Each row is a point on a landscape with many valleys, with its height.
From any point a ball takes the steepest step (drop divided by distance) to one of its 4 nearest points. It stops when none of these is lower. Distance is the straight distance between rows; heights are no part of it.
Z283: [  8   3   1   3   9  12   1  -6   0  31  -2  -7   0   1  22 -13   4 -28
   5 -25 -28  -6  23   4 -31 -10  17  -9  22  -2  35 -15  21   9 -27 -12
 -30  25   1  20  17  -9   4  -2 -10  -6 -17   2 -15 -22 -24  21  22   3
 -26  -5   5]  height 41.4
Z297: [ 14  12 -17   1   8  -7  -6  23 -16  12 -15 -13 -18  20  19  -9  29  11
  26  13   1  -5   6 -30 -18   5  21  38 -17   2 -19  -3 -43   3  -5  13
  -2  15  11   4   7  -5  -8 -10  13 -12 -18  14  14  -6  11  12 -22   8
 -10  -6 -16]  height 58.1
Z721: [  0  12  -2   4   4  13  -8  -4   0  29  -7  -1  11  12  24  -7   7 -24
  -5 -17 -16   5  17   1 -19  -4   6 -11  31  -9  46 -12  16  10 -27  -5
 -29  14   5  24  -1 -21  -1   4  -8 -25  -8  -3 -20 -32 -24  17  15   8
 -26  -7   7]  height 35.2
Z262: [  6  -2  11   2  15  15   5 -20  10  -3  20   3   0  -4  -5 -10   2 -24
  -5 -29  -9  -5  18  15 -19 -23  17 -16   8   6  34  -2  22  -2 -22 -14
 -28   5  -7  14  22   9   3  -4 -13  14  -9  -7 -11   5 -22  13  28   8
  -5  -1   9]  height 36.3
Z734: [-14  -8   7   6  12 -21  20 -17 -15  20 -20   9  24 -18   8   0 -26   7
  -6  20   5   4   7  28 -54  28  14   0 -13  29 -23 -11  28 -23  18   1
  17 -13 -16 -35  27   4  37  13 -18  15   2 -34  -1   7  14   0  43 -10
  -4  15  23]  height 35.0
Z394: [-13  15 -20  12 -12 -17 -10  11 -44  15 -46   0   8  -1   7  18  -6  21
   5   7  10 -16  -6 -25  -4  29  -8  15  -5  -8 -36  -8 -11   0   4   1
  22  -4  18 -15  -4 -22   7  32  12  -1   0  -7  11  -8   8 -17 -14  -3
  -7 -12  14]  height 24.8
Z908: [-14 -28  14   6  -9   6  -8 -19  -5   2  -7 -10  16 -17  -6  24 -39  20
  -7 -10  -8 -18 -25  15  21  22 -35 -42  11 -13 -22  18  12   4   6   6
  36 -20  -3 -19   8  14  11  30 -21   0  40 -19   9  31  23 -37 -19 -19
  28   1  24]  height 35.1
Z778: [ 23  -1  -4  -7   9   1  15  23   0  34   3 -21 -30   3  25 -23  21 -12
  35  -2 -23  -8  30  -9 -27  -7  38  19  -1   6  -6  -9  -9  13 -19  -7
 -18  42   0  24  15  -2  -4 -29  -1  -2 -22  30   8 -25  -9  22  -3   0
 -20   0 -13]  height 66.0
Z595: [ 26  -3  -3 -25   7   5   1  29  10   0  14 -10 -35   4   6 -19  25 -11
  14  18 -11  11  -2  -9  16 -19  13  29  -9  12   4  -3 -11  10  -8   0
 -17  19 -11  26 -14  17 -14 -36   7  -7  -8  33   4 -17  -7  13 -12   6
  -8   0 -22]  height 20.2
Z322: [-27 -12  11   2  -8 -16   5 -21 -24  19 -21   3  22 -21   5  22 -40  10
 -12  21   6  -7  -9  28 -24  41 -21 -16   3   5 -22  -3  22  -7  18  10
  34 -32  -6 -40   9   7  34  27 -16   0  16 -39  11   5  19 -27  14 -12
   3   8  29]  height 23.0
Z798: [ -1  13  13  -1  -2  23   0 -31  18 -15  30   7   9   2 -12   5   2 -23
 -30 -26   9  17  15  19   6 -20  -4 -29  36 -16  57   9  10   3 -23   4
 -25 -19  -8  17  -3  -3  -3   8  -2  -4   6 -26 -13   1 -21  -1  12   7
   4   0  15]  height 33.9
Z425: [-18  21 -19   6 -16 -19 -13  -1 -44  17 -51   0  18 -10  13  16 -12  10
  -8   4  10   0  12  -9 -11  36 -16   6   7 -17 -12 -11   6   3  -5  -5
  24 -25  20   1 -15 -17  15  48   9  -3  -5 -32   8 -27  -6 -22  10  -1
 -11 -14  34]  height 23.1
Z939: [  6  10  -3 -19  -8  21 -18   0  11  -7  17  17 -13  -5  -7  -7  13  -4
 -28 -16   4  18   3  -4  41 -10 -22 -17  31 -12  42  18   6  14 -15  -1
 -21 -18  -7  41 -44 -10 -13   3   0 -18  16   5 -12 -19 -28 -12 -16  -2
   6   9 -12]  height 16.6
Z138: [  2  -9   1  -6   0   8  -9   3  14 -18  12   6 -11   4 -15  -5   9  -3
   4   5   3   1   3   2  17 -25  -4   2  -5   9  12   5   7   1   3 -14
 -18   1  -2  17  -8   2  -8 -15   6   4  -5  11  -6   2 -15  -3  -5   1
  12   4 -15]  height 39.9
Z21: [-10 -18  21  12  -7  -7   5   2  21 -18  11   2   9  -1  -7   8 -17  17
  22  15  -2 -12 -23  -8  23  -4 -16   2 -26   0 -27   5 -13   3  28  -2
  24  10   0 -29   4  13 -11 -14  -5  -6  13  10  -4  33  18  -6 -26  -5
  20   9 -23]  height 47.8
Z588: [-13  -3   1   2  -3 -12  11 -30 -14   6 -13   0  32 -12  -7  10 -25   3
 -26   6  13   5   7  34 -18  19 -24 -24  17  -2  -1   1  24 -22  10  12
  12 -28  -9 -25  13   1  26  30  -2  10   6 -49   6   1   8  -8  28   5
  -4  -1  35]  height 29.4
Z625: [ -3 -25  19   8   1  -3  10   3  37 -29  17   4   1   5 -15   0 -10   4
  24  13  -4  -4 -12   8   4 -10  11  10 -31  19 -19   0  -1  -3  28 -11
  11  13  -1 -21  14  18  -7 -28  -2   9   6  23 -10  29  11  11  -1  -4
  19  14 -21]  height 35.7
Z245: [ -4  22 -24   5  -2  -3 -27  10 -35  25 -49   2   3   9  24   2  15   7
   2  -9   9  -9  16 -23  -4  19 -13  14  21 -17   7  -6 -19  15 -12   5
   0  -7  13  18 -20 -28   5  26  15 -22  -6   0  -1 -30  -4  -3 -20   8
 -14  -9   8]  height 14.4
Z629: [  1   3  12   6  14  14   8 -33  17 -21  28   4  11  -2 -21   1  -5 -24
 -22 -24   8   3   8  27  -8 -29   6 -31  15   3  31   6  19  -8 -12   1
 -21 -13 -12   2  22   6   7  -2  -2  16   5 -20 -10  20 -13   7  29  10
   4   2  17]  height 27.3
Z711: [  6  22 -13  -7   5  -5  -2  31  -7   2  -2  -7 -13  17   9   0  20  16
  15  15  12  -8 -11 -37  16   5  -7  32 -24   0 -23   1 -55   0  12  23
   9  10  11  -3 -10   5  -8 -14   6  -9 -13  15  26   6  15   4 -33  -1
  -5 -10 -26]  height 67.8
Z838: [ -5  10 -15   7  -1   4 -18  -3 -22  20 -33   2  12   6  21  -1   9  -6
  -6 -11   1   2  17  -6 -11   8  -9  -2  28 -16  28 -11   6  10 -16  -6
 -12  -5   9  22  -8 -22   0  22   9 -21 -15 -13 -16 -27 -14   4   2  12
 -13 -10  11]  height 30.2
Z392: [ -6   9   0   5  -4 -11  -3  19  -8   3  -8  -1   9   6  -1  14  -3  23
  18   9   4 -18 -18 -31  23  10 -16  10 -21 -10 -37   1 -35   1  25  13
  24  14   8 -21  -3  -1  -9   3   2 -11   4  11  21  14  20  -8 -36  -9
   7  -7 -17]  height 53.2
Z363: [  9   6  -5 -17   0  -2   1  29  15 -16  16  -5 -16   7 -10 -12  17   2
  14  23   3   3 -19 -24  30  -7  -6  27 -31  12 -19   0 -33   2  19  13
   9  11   2   0 -16  19 -13 -30   8  -4 -10  25  15   5  13   8 -24   0
  -1  -3 -32]  height 53.9
Z224: [-13 -12  14   0  -3  -2  20 -34   2  -8   6  -8  32 -14 -19  14 -29  -2
 -36 -12  15   4  -7  44  -2  10 -29 -45  29  -6   1   7  17 -20   7  23
  12 -30 -12 -28  15   3  27  30  -3  14  29 -41   1  13  13 -20  13   4
   6   5  38]  height 31.6
Z434: [  6 -19   4  10  11   1  14  -1  21 -11   9  -4   2   1  -6 -12   1   2
  25  -1 -12  -8  10  12 -23 -12  28   7 -23  16 -17  -4  14 -13  18 -23
   3  23  -8 -10  30  15   0 -25  -8  31  -9  16  -5  18   1  17  19  -3
  14  14  -5]  height 11.4
Z313: [ 21  25 -14 -13   8  -2 -13  41  -9  34   2 -19 -38  21  40 -14  38   3
  12  20   3   4  -3 -29   1   9  16  45  -9   5   1   3 -53  10 -16  30
 -17   4  17  12 -23   1  -9 -27   5 -28 -10  30  23 -15   7  18 -28  12
 -18  -7 -20]  height 53.6
Z472: [-11   7   3   2  -7   9   1 -31  -4 -12   3  -1  26  -1 -16  12  -7  -3
 -33 -22  15   9  12  26   4   5 -27 -38  34 -24  26   8  11 -15  -4  12
   3 -26   4  -2   1  -5  12  36   3  10   8 -43  -2  -2  -3  -9  13   9
   6  -6  34]  height 35.3
Z16: [  3   5  -2 -21  -5   3 -15  21  12 -19  15   6 -19  -1 -28  -9   6   7
 -11   3   4   1 -20 -15  64 -17 -32   3 -11  -2  -3  17 -16   4  12   8
   7  -5  -2  18 -37   8 -13 -15   1  -1  12  20   2  -8  -1 -17 -28  -6
  16   4 -27]  height 47.2
Z177: [ 10   8 -11 -21   2  10 -20  26   0  14  -1   6 -23   0  10 -11  23  -5
  -8   3   2   9   3 -14  33 -10 -19  11  15   0  25   5 -11  13  -8   6
 -20   1 -10  31 -37  -7 -13 -13   7 -20   2  19   0 -29 -20  -2 -27   7
   1   3 -20]  height 27.2
Z396: [-25   4 -10   3 -11 -12  -4 -15 -31   8 -29   0  24 -13  -1  17 -22   9
 -15   4  10   2   0  13  -7  31 -27 -18   8 -14  -9  -3  19 -10   7   2
  26 -31   9 -14  -1  -4  25  40  -2   3   4 -42   9 -10   7 -20  17  -1
  -2  -5  36]  height 26.5
Z851: [  2  12  13   1   8  17   0 -38   5   1  18  -1  16   0  -7  -3  -2 -25
 -28 -32   2  15  14  25 -14 -19   4 -25  36 -14  49   0  18  -7 -30  11
 -21 -11 -10   4  18  -5   1  16  -4   2   2 -37 -11  -1 -16  15  31  19
  -7 -12  23]  height 35.6
Z81: [ 15  19 -12 -23   2   5 -20  38  -6  17  -2  -8 -32   7  17 -11  32   6
  -5  13   3   6  -6 -25  37  -1 -19  32   4  -1  11   4 -40  11  -2  23
  -9  -1  -3  20 -38   1 -13 -21   4 -17   0  26  16 -20  -1   4 -33  13
  -5  -3 -25]  height 52.2
Z292: [-19 -17  11  12  -5  -1  -7  -8   7 -10   1   0  14   0 -10  14 -18  19
   4   1   7 -18 -14   1  26  -1 -29 -17  -8  -4 -19  12   1  -1  21  -2
  18  -3   5 -15   3   1   1   5  -6   0  17  -2   1  25   9 -21 -23  -7
  25   5  -4]  height 44.9
Z660: [  4  12  -2   8  -6 -15  20  27   8  -9  11  -1   1   9  16   9   3  17
  28  16  10 -11 -26 -42  -2  24   8  23 -37   2 -45   3 -55  -3  21  28
  25  17  14 -27   5   7 -12 -14  -2 -18  -9  22  28  32  33  11 -37  -4
 -11 -12 -22]  height 42.8
Z110: [ -1 -23  11  15  -2  -7  18  11  26 -18  13  -1   4   7   3  -6  -9  13
  33  14 -12   1 -10  -2 -16   4  23  19 -38  13 -36  -8  -7  -5  27 -10
  24  25  -5 -25  25  15  -5 -28  -5   7   1  19  -2  30  20  19  -6  -2
  13   8 -16]  height 14.1
Z178: [ -5  20  -7  12   3 -23  -4  -1 -38  38 -53 -10  11  -5  30  -7   3  -9
  -1  -2  -8   6  20  -8 -44  24  18  13  11  -2   3 -19   9   9 -25  -8
  -2  -2  12   9   2 -30   7  28  10 -12 -20 -22  -9 -33  -8   6  30  13
 -29 -12  23]  height 38.3
Z390: [ -8 -12  14   4  -5   4   0 -17  34 -38  28   8  -3  -3 -30   5 -11   0
 -16  -4  13 -10  -5  23  27 -23 -12 -28   0   3  12  21  13  -3   9  -6
 -13 -22   0   2  -8   1  -3 -10  -2  10  17   3 -10  26  -4 -22  -3  -7
  23  13  -8]  height 41.9
Z335: [  6  25 -17  -7   3  -5 -20  27 -26  25 -28  -8 -16  17  22   2  25  13
  10   8  13 -10   6 -37   9  12  -2  33   1  -7  -3   2 -51   6  -6  20
  -2   3  16   8 -18 -15  -5   1  14 -19  -6  16  18 -17   5  -1 -36   8
  -7 -11 -14]  height 69.5
Z329: [ 17   3 -14   7   5 -10  22  21   9  -1  14 -17 -22  17  14 -26  22   4
  43   4 -10   0  18 -22 -38  11  52  31 -38   8 -44   2 -37  -1   0   3
  19  36   4  -1  27  17  -3 -30   3   8 -28  27  23   3  20  30 -10   1
 -15  -1  -8]  height 62.7
Z12: [ 19 -14   3 -20   4   5   4  13  23 -26  26   3 -31   0 -21 -12  13 -13
   9  13  -8  10  -9   5  22 -29  12  18 -18  18   3   2   2   3   0 -15
 -11  12 -12  16 -15  20 -18 -34   6  10  -6  32  -2  -2  -8   6   2  -4
   3   7 -22]  height 27.0
Z781: [-17   4  -4   4   7 -21  10 -21 -23  19 -25   3  26 -12   3   4 -15   2
 -13  15   9   8   9  24 -41  25   2  -5  -3  14  -7 -16  24 -17   6  -2
  12 -22  -3 -23  13  -3  27  26  -6   8 -10 -46  -1  -7   5  -3  43   1
 -12   2  30]  height 32.3
Z903: [ -1  13  -1   5  -9  14 -16 -24  -8  16 -14  -1  20  10  12   1   2 -15
 -23 -24   3  18  20  10  -9   6 -18 -18  45 -34  53   0  13  -1 -22   5
 -10 -13   9  18 -10 -14  -1  36  -2 -21  -1 -32 -20 -29 -16   9  13  14
 -14 -13  23]  height 34.5
Z875: [  1 -17  11  -8  -3  -1   1  -4  38 -37  32  11 -19   0 -31   1  -6  -5
  -2   8   5  -1 -14  19  30 -29   4  -5 -15  15   4  15  15   0  16 -14
 -10  -7  -4   1 -12  12 -13 -28   4  11   7  21 -12  18  -5  -8   3  -7
  18  13 -24]  height 31.9
Z357: [  6 -14   9   7  17   9   9 -15  19 -15  20   3   0  -2 -17  -4  -1 -12
   2 -12  -4  -9  12  21 -15 -24  20 -13 -10  18   7   4  22 -10   3 -20
 -16   5  -6   3  24  11   4 -16  -8  27  -4   6 -10  19 -11   8  28   1
  11  11   0]  height 37.2
Z123: [ 12  -2  12  -7   6  12   4 -14  24 -21  40  14 -25 -11 -23  -1   0 -27
 -15 -16  -6   5   8  21   9 -36  25 -15   8  14  39   5  22   9 -19 -19
 -33  -8 -17  22  -7  13  -8 -24  -6  13   3  16 -10   8 -23   0  23  -5
   2   3  -7]  height 24.0
Z930: [  9  -4 -11   3   9   1   0  12 -10   8 -14  -6  -8  11   8 -12  19   4
  25   7  -7  -2  16 -12 -24  -8  22  19 -12   6 -14  -9 -11   3  -1  -7
  -4  21   1   8  19  -4  -5 -13  10   3 -22  11   0  -3  -1  14  -2   6
  -2   0 -11]  height 56.5
Z713: [  5  14 -21   4   7  -9 -13  16 -31  20 -39  -6  -7  10  25  -3  20   7
  16   6   5  -5  10 -24 -22   8  16  30  -1  -1 -13  -8 -26   7 -13   4
  -3   8  10   6   4 -23  -2   9  19 -13 -16   8   3 -17   4   6 -15  10
 -11  -8  -4]  height 55.9
Z570: [-11   0   0  -8  -8  19  -4 -21   5 -19   3 -15  33   0 -21  16 -18  12
 -27 -25   6   7   0  21  32  13 -35 -55  36 -30  14  16   4  -2   0  14
  13 -29  17  12  -9   1  14  44  -6   7  28 -31   3   6   1 -33  -9 -14
  23  -5  33]  height 34.3
Z737: [ 33  -9   7 -28   4   6  15  23  12  12  31 -16 -44 -12   8 -21  16 -27
  11   7 -26  11   7   2  11 -25  26  18   2  10  12  -8  11  10 -26 -12
 -28  28 -17  27 -18  19 -16 -41  -6   0  -4  55   0 -31 -17  15   2  -5
 -21   0 -17]  height 31.8
Z407: [ 14 -16  17  -7   7   2  12  -6  42 -39  47   7 -32  -7 -33  -5 -10 -16
   3  -1  -9   1  -3  33  14 -35  36  -3 -22  20   9   6  25   2   8 -27
 -17   1 -15   1  -4  26  -9 -35  -2  30   1  37  -8  14  -4   4  30 -17
  12  13 -17]  height 19.1
Z37: [ -6  10  -4   6   3  -5  -4 -23 -19  25 -23  -5  18   1  14  -3  -1 -13
 -18 -14  -4  17  19  15 -31  10  -3  -6  27 -16  35 -12  22  -3 -21   0
  -9 -12   1   5   5 -12   6  32  -3  -6 -17 -40 -16 -22  -9  12  38  16
 -22 -15  28]  height 36.8
Z85: [  8  -8  -1 -17  -9   3  -4   8  24 -35  29   9 -34  -6 -32  -6   8  -7
 -12   5   2   8 -24   1  53 -32  -9   4  -9   5   7  13   4   5   5  -4
 -10  -9  -9  14 -35  12 -21 -27   9   7  10  30 -14  -4  -2 -15  -9  -4
  11   8 -25]  height 27.6
Z731: [ -8 -20  -3  16   4 -13  14   3  -9   9 -16   6  11  -1  12  -6  -7  17
  10  13  -8  -2  -2   4 -44  18  25  16 -26  17 -37 -12  17 -17  20  -9
  18  12  -4 -28  33  -6  15  -3  -5  24  -5  -7   0  15  20   9  21  -4
   6  11   5]  height 39.2
Z352: [ -1   2  -2  -4   1  15 -16  -7   2  -2   2  10   2   4   2  -3  10 -10
  -8 -15   1   5  15   3   4 -15  -9 -13  23  -3  37   0   8   7 -13 -10
 -23  -2   0  28  -7  -6  -6   5   3 -13  -7  -5 -12  -9 -26   0  -1   7
  -1  -1  -3]  height 41.2
Z844: [ -7  -4  -1   6   8   4   2 -27  -7  -3  -3   3  22  -2  -9   2  -4  -5
 -22 -14   7   4   9  20 -19  -4 -12 -22  14  -3  15  -1  24 -18  -3   1
  -7 -16  -2  -5  18   0  12  18   0  12  -8 -34  -9   4  -2   6  28  15
  -1  -4  25]  height 32.7
Z91: [ 22  -5  14 -14   4  11  12   0  19  -2  43   3 -34 -13  -8 -12   0 -31
   0 -13 -22   2  12  13   6 -32  29  -3   9  10  35  -5  24  14 -31 -24
 -35  15 -20  26  -5  14 -11 -27 -13   9  -5  35  -7 -11 -30   6  17 -11
 -10   3 -14]  height 24.7
Z460: [ 21  12 -13 -16  12   1  -5  35  -3  20   2 -15 -33  16  23 -14  30  -2
  21  19  -2   5   6 -21  -1  -2  18  38  -8   8  -5  -1 -37   8 -10  15
 -12  18   3  18  -9   6 -10 -26  10 -17 -14  25  19 -13   3  16 -23   7
 -11  -5 -21]  height 12.2
Z655: [  3  23  18   2  -5  26  -3 -33  18   7  30   4  14   9   1   3  -1 -29
 -35 -29   3  24  14  18   1 -16   2 -24  52 -28  74   3  13   5 -37  12
 -27  -7  -2  15  -2 -14  -6  14  -8 -16  12 -30 -14 -19 -22   8  15   5
  -6  -6  13]  height 33.2
Z593: [ 18  -3   0 -22  -1  14  -9  13  14  -1  26  13 -33  -8  -1 -10  17 -21
 -18  -2  -7  20  -7   2  28 -24   2   6  19   7  36   2  18  11 -23 -12
 -34   0 -18  36 -35   0 -20 -26   2 -12  11  30 -13 -24 -25   3  -4   0
  -6   5 -17]  height 4.7
Z211: [ -7  26 -24   5  -8 -11 -26  17 -46  18 -51  -1   3   3  14  13   6  17
   4  -4  10 -15   3 -34   6  23 -13  18   8 -18 -20  -7 -31   9  -6   9
  16  -5  17   6 -14 -25   6  35  15  -7   1  -1  12 -23   2 -15 -24   1
  -7 -16  11]  height 36.1
Z640: [ 15   7  11 -13  -1  19  -1  -1  24   5  40  10 -22  -6   2  -6   2 -34
 -20 -15 -18  15   5   9  11 -28  19 -12  26   6  51  -4  28  16 -39 -16
 -40   4 -15  35 -19   1 -13 -22 -14 -10   8  22 -15 -19 -36   5  12 -10
 -17   4 -10]  height 16.3
Z267: [ 18  -6  -7 -25  -5   8 -11  22   9 -19  20   5 -37  -8 -15 -11  24 -10
 -11   8   1  16 -23 -10  51 -22 -15  18  -7   5  10   5  -9   5  -2   3
 -10  -5 -11  20 -45  14 -22 -31   8  -2   8  34  -7 -18  -3  -2 -19   4
   5   3 -25]  height 38.5
Z185: [ -9 -24   7  20  -3  -7   5   1   2  -2  -5   3  12   4   4   5 -11  18
  15  15   0  -9 -13  -1 -16   8   2   7 -23   6 -32  -7   8  -9  22  -9
  21   9  -1 -31  24  -1   1  -4  -2  11   3  -2  -4  23  18   4  -1  -1
  15   9  -5]  height 33.0
Z738: [ -2   6 -17  12  -4 -16   1  13 -31   8 -35  -1   1   8  12   2   9  19
  17  11   5  -5  -2 -24 -28  18  17  27 -20   3 -41  -9 -18  -6   4   4
  14  13  11 -18  15 -20  -2  10  15   6 -13   0   9  -2  16   3  -7   0
  -3  -5  -1]  height 41.6
Z993: [-14 -23  11  12  -2  -1   6 -24   9 -14   6   0  23  -9 -11  13 -19   8
 -16  -4  13 -14  -9  25   3   4 -26 -31   8   0  -8  12  21 -12  13   3
   9 -21   0 -24  15   1  16   9  -7  10  24 -21  -6  25  10 -16   0   1
  17  10  18]  height 35.4
Z976: [ -1  21   6  -7 -12  24 -11 -29   9 -11  15  -3  18   5 -10   8   3  -4
 -32 -33  12  22  21  11  21   4 -25 -38  52 -38  53  18   1   5 -16  10
  -6 -22   6  25 -18 -10  -2  40  -1  -6  16 -34  -8 -11 -15 -13   1   3
  10  -2  20]  height 37.0
Z955: [ -9   1  -6  -3  -3   6 -18   4   1 -10  -5   9   4   6 -12   2   6  12
   0  -1   8  -6   5 -11  31 -11 -27  -6   6  -7   6   8  -6   3   9  -4
  -2  -5   6  16 -16  -5  -3   5   7  -5   2  -2  -1  -1 -13 -11 -23  -3
  14   3 -11]  height 50.2
Z263: [ 13 -22  16  -2   2  -3  19   4  45 -40  34   0 -17   0 -25  -8  -9  -7
  24  12 -11   2 -10  19  10 -21  29  10 -31  22 -11   2   8  -1  20 -21
   2  18  -8  -8   3  33  -7 -40  -2  20  -2  41  -4  17   5  15  14 -11
  14  12 -23]  height 28.7
Z862: [  1   0  15   4  16   0  27 -43   9 -13  19   3  26 -10 -22   2 -19 -19
 -36 -20  11  10  -1  46 -23 -14   0 -34  17  12   4   2  21 -24   1  16
  -7 -13 -31 -26  34   7  26   9  -2  23  17 -34 -10  24   4   9  39  16
  -4   8  32]  height 10.9
Z591: [ -8 -18  32  -2  -8  -7  -2   4  31 -23  19   2  -5 -12 -21   9 -26  18
  17   9  -5 -13 -32  -7  54  -4 -29 -13 -21   0 -24  21 -16  15  21   0
  28   2  -5 -21 -15  22 -19  -9 -12 -10  26  20  -5  35  19 -21 -27 -12
  26   5 -27]  height 58.5
Z63: [ -6  -9 -10   9  10   1  -2 -10 -12   6 -16   3  12   0   2  -3   5   2
  -1  -5  -2  -3  10   5 -25  -2   2  -3  -4   3  -3  -9  22 -11  -2 -13
  -7  -1   1  -1  20  -8   8  11   3  12 -18 -15 -10   2  -3   9  22   9
   0   2  11]  height 38.1
Z571: [ -6  -4  -6  17  -5 -11   6  14 -13   3 -16   2   9  11   8   5   0  21
  21  16   2  -7 -13 -18 -17  12  12  21 -27   2 -43  -6 -19  -7  19   3
  19  18   8 -27  20 -11  -4  -2   7   2  -7   2   7  14  24   5 -15  -3
   3   0  -9]  height 41.7
Z780: [  0  -8   2  19  -7 -18  23  23   6  -8   1   2   6  11  19   0   0  20
  28  16  -4  -2 -19 -25 -26  23  28  27 -40   6 -56  -9 -31  -7  22  12
  32  28   3 -36  26   2  -8 -14  -1  -4  -2  16  12  30  35  18 -21  -1
  -5  -3 -12]  height 32.9
Z961: [ 16 -11   6 -18  -1   9  -4   2  20 -21  33  13 -35  -9 -20  -4   8 -21
 -12  -1  -5  13  -6   9  28 -35  12   1   3   9  26   5  18   9 -13 -18
 -30  -5 -18  26 -26   9 -20 -25   2   4   5  27 -16  -6 -16  -3   5  -5
   2   5 -18]  height 14.3
Z179: [  5 -16  14 -10  -6  -7   9  13  39 -39  27   2 -17   0 -22  -4  -6   1
  15  21   1   1 -29   0  34 -15  -3  14 -31  16 -19   4  -9   5  22  -1
  12   9  -1 -11 -17  25 -15 -35   4   0   4  32  -2  20  11   2 -11  -7
  12  10 -34]  height 14.2
Z430: [ -7  12  -6  11 -18 -20  -1  15 -38  18 -38   3   9  -7   9  26 -16  27
  12  13   4 -16 -25 -33  -5  37   1  17 -17 -11 -51  -2 -16  -2  13   8
  35   6  13 -39   2 -17   0  30   4  -4   5   1  22   4  21 -18 -21 -10
  -3 -13   7]  height 4.6
Z286: [-26  -8   7  14 -16 -20   4  -2 -32  25 -33   8  13 -20  14  24 -35  20
   4  27   3 -13 -18  -6 -23  45  -2   8 -13   3 -37  -5  13  -1  20   2
  41 -14   2 -46   7  -5  16  28 -13   1  13 -22  17  10  21 -27   4 -17
   5   4  21]  height 19.9
Z369: [-15   6  -8  11 -20 -24   2   7 -40  21 -43   6  14 -10  11  21 -23  23
   3  23   5 -10 -13 -18 -21  38   0  14 -13  -2 -44  -7   4  -2  10   4
  31  -5  10 -36   2 -17  10  31   2   4   3 -15  18  -2  14 -21  -1 -13
  -4  -6  17]  height 17.5
Z830: [-11  -2   8   7   0  12   5 -29  18 -30  21  -1  22  -2 -26  10  -6  -3
 -29 -20  16  -3   3  25  14  -8 -23 -42  23 -10  21  15  10  -9   0   4
 -10 -27   2   4   1  -2  10  18  -1  12  14 -25  -7  18  -5 -17   4   3
  17   6  17]  height 37.6
Z823: [-13   9 -16   3 -10   7 -17 -13 -17   2 -20   3  19   3  -1   6   1   8
 -11 -18   9   2  16   0  13  13 -32 -23  28 -27  19   2   4   2  -5  -4
   6 -19  16  18 -17  -8   8  36   5  -8  -1 -25  -5 -15  -8 -12  -4   1
   2  -7  17]  height 35.5
Z825: [ -4 -18   4  10  16  -6  15 -21   1   1  -2   4  20  -6  -2  -4 -10   1
 -10  -1   0  -5   1  26 -37   2   9 -13 -11  16 -13  -2  31 -20  12  -8
   0  -3 -13 -21  33   6  22   2 -11  25  -1 -17 -10  16   7  12  34   3
   3  13  16]  height 40.0
Z566: [ -7 -14  -2   7   6   7  -1  -8   5 -13   1   5  11   5 -10   1   1   3
   0   1   4  -6   1   6  -5 -15  -6  -7  -5   7  -2   0  14  -9  11 -14
  -8   0   2   1  14   0   2  -4   2  11  -5  -5 -10  15  -6   0   6   1
  13   6  -1]  height 45.0
Z440: [-17   2  -7   9   7 -24   7  -5 -31  22 -40   5  13 -11  14  -3  -7  11
   5  19   0   6  12   0 -51  30  23  14 -17  18 -22 -15  17 -11   4 -12
  13  -6   2 -18  16 -13  21  17  -1  14 -16 -30   2  -7   5   0  39  -6
 -11   1  22]  height 36.2
Z316: [  9  19 -11 -22   3   2 -13  33  -3   3   3  -5 -22   7   2 -10  24   9
   2  15   3   1 -15 -32  45  -3 -21  28 -12   0  -4   5 -43   6  10  22
   4  -1   3  10 -32   8 -14 -19   5 -10  -4  20  20  -7   8  -2 -32   6
   0  -6 -30]  height 67.9
Z6: [  8 -11  -5   6  14   5  10  -1  -7  10  -5  -6  -3  -4   7 -17   9  -1
  24 -13 -16  -7  24  -2 -37  -5  28   6  -9   7  -4 -11  13  -5  -2 -19
  -9  24  -7   8  30   2   1 -10  -2  20 -23   7  -2  -2  -7  23  25   2
  -1   4   2]  height 43.1
Z22: [-15  -4  -6  11  -6  -2 -14  -1 -18   5 -20  -1  19  -1  -6  22 -21  22
   1  -3  -1 -21 -16  -5  25  19 -30 -19  -1 -16 -25   5   2   1  15  -1
  26  -7  15 -13  -2  -5   9  27  -2  -2  18 -14  11   9  12 -23 -24 -18
  16  -5  12]  height 42.3
Z70: [ -2  -3  12  12  -8 -14  20  20  15 -17  12   4   9   4  11   6  -9  20
  32  15   2  -7 -28 -31  -1  20   3  16 -37   5 -46  -3 -41   2  29  16
  35  20   1 -32  10  12 -16 -20  -3 -21  -1  20  16  43  32  11 -35  -3
  -1  -3 -25]  height 40.2
Z252: [-17  -8  -2  -3 -12  -1  -4 -20 -14   7 -17 -11  30 -12  -8  26 -33  12
 -18  -9   0  -3 -15  28  15  34 -35 -43  19 -20 -13   8  18  -4   8  11
  34 -31  12 -15  -1   5  26  44  -8   3  31 -40  13   5  14 -32  -2 -14
  10  -4  39]  height 30.5
Z673: [  8   7  -6  -1   1  -6  12  24  14 -19  11  -5  -5  13   4  -7   9   5
  29  22   3   3 -13 -26   0   3  14  28 -39  12 -36  -4 -40   2  17  11
  14  21   7 -10   6  14 -10 -28   7  -7 -14  22  19  17  22  18 -24  -4
  -6  -4 -26]  height 52.4
Z187: [  3  14  12  -3   0  25  -4 -16  21  10  27   7   4   4   7  -4   2 -30
 -23 -26 -11  13  13   9  -4 -19  11 -21  36  -9  67  -3  23  12 -37  -1
 -37   6  -6  26   0  -7  -5   0 -13 -20   5  -7 -16 -20 -32  13  15   0
 -17  -5   5]  height 26.8
Z931: [ 10   8  -5   1   7   2  11  11 -13  48 -16 -20  -9   2  35 -21  13 -21
  26 -16 -27 -12  28 -11 -39   1  34   4  16  -1   9 -14   9  14 -25  -5
 -24  38   9  24  17 -22   3 -14  -4  -6 -21  21  -7 -37 -15  20  11   2
 -34  -1   0]  height 54.3
Z168: [ -4   1 -16   5   4   2 -13   3 -22  10 -28   1   5   7  10  -5  13   5
   8   0   1  -6  11 -14 -13  -3  -4   8   5  -2   1  -7  -3   3  -5  -9
  -9   3   7  11   6 -16  -2   7  11  -7 -14  -1  -8 -10  -5   4  -5  10
  -2  -6  -2]  height 41.5

Where does a ball stop that starts at each point below?
Z908: Z430
Z392: Z434
Z711: Z434
Z570: Z430
Z292: Z430
Z955: Z593
Z734: Z430
Z931: Z593
Z976: Z593

Call two points neighbours if one is among the 4 nearest of the other. Go from one point of each pair to the other, from neighbour to neighbour, staying as low as possible. Name the highest point that can't be avoided.
Z434 / Z629: Z625
Z407 / Z629: Z798
Z407 / Z460: Z12
Z179 / Z593: Z263
Z862 / Z430: Z224
Z593 / Z407: Z123
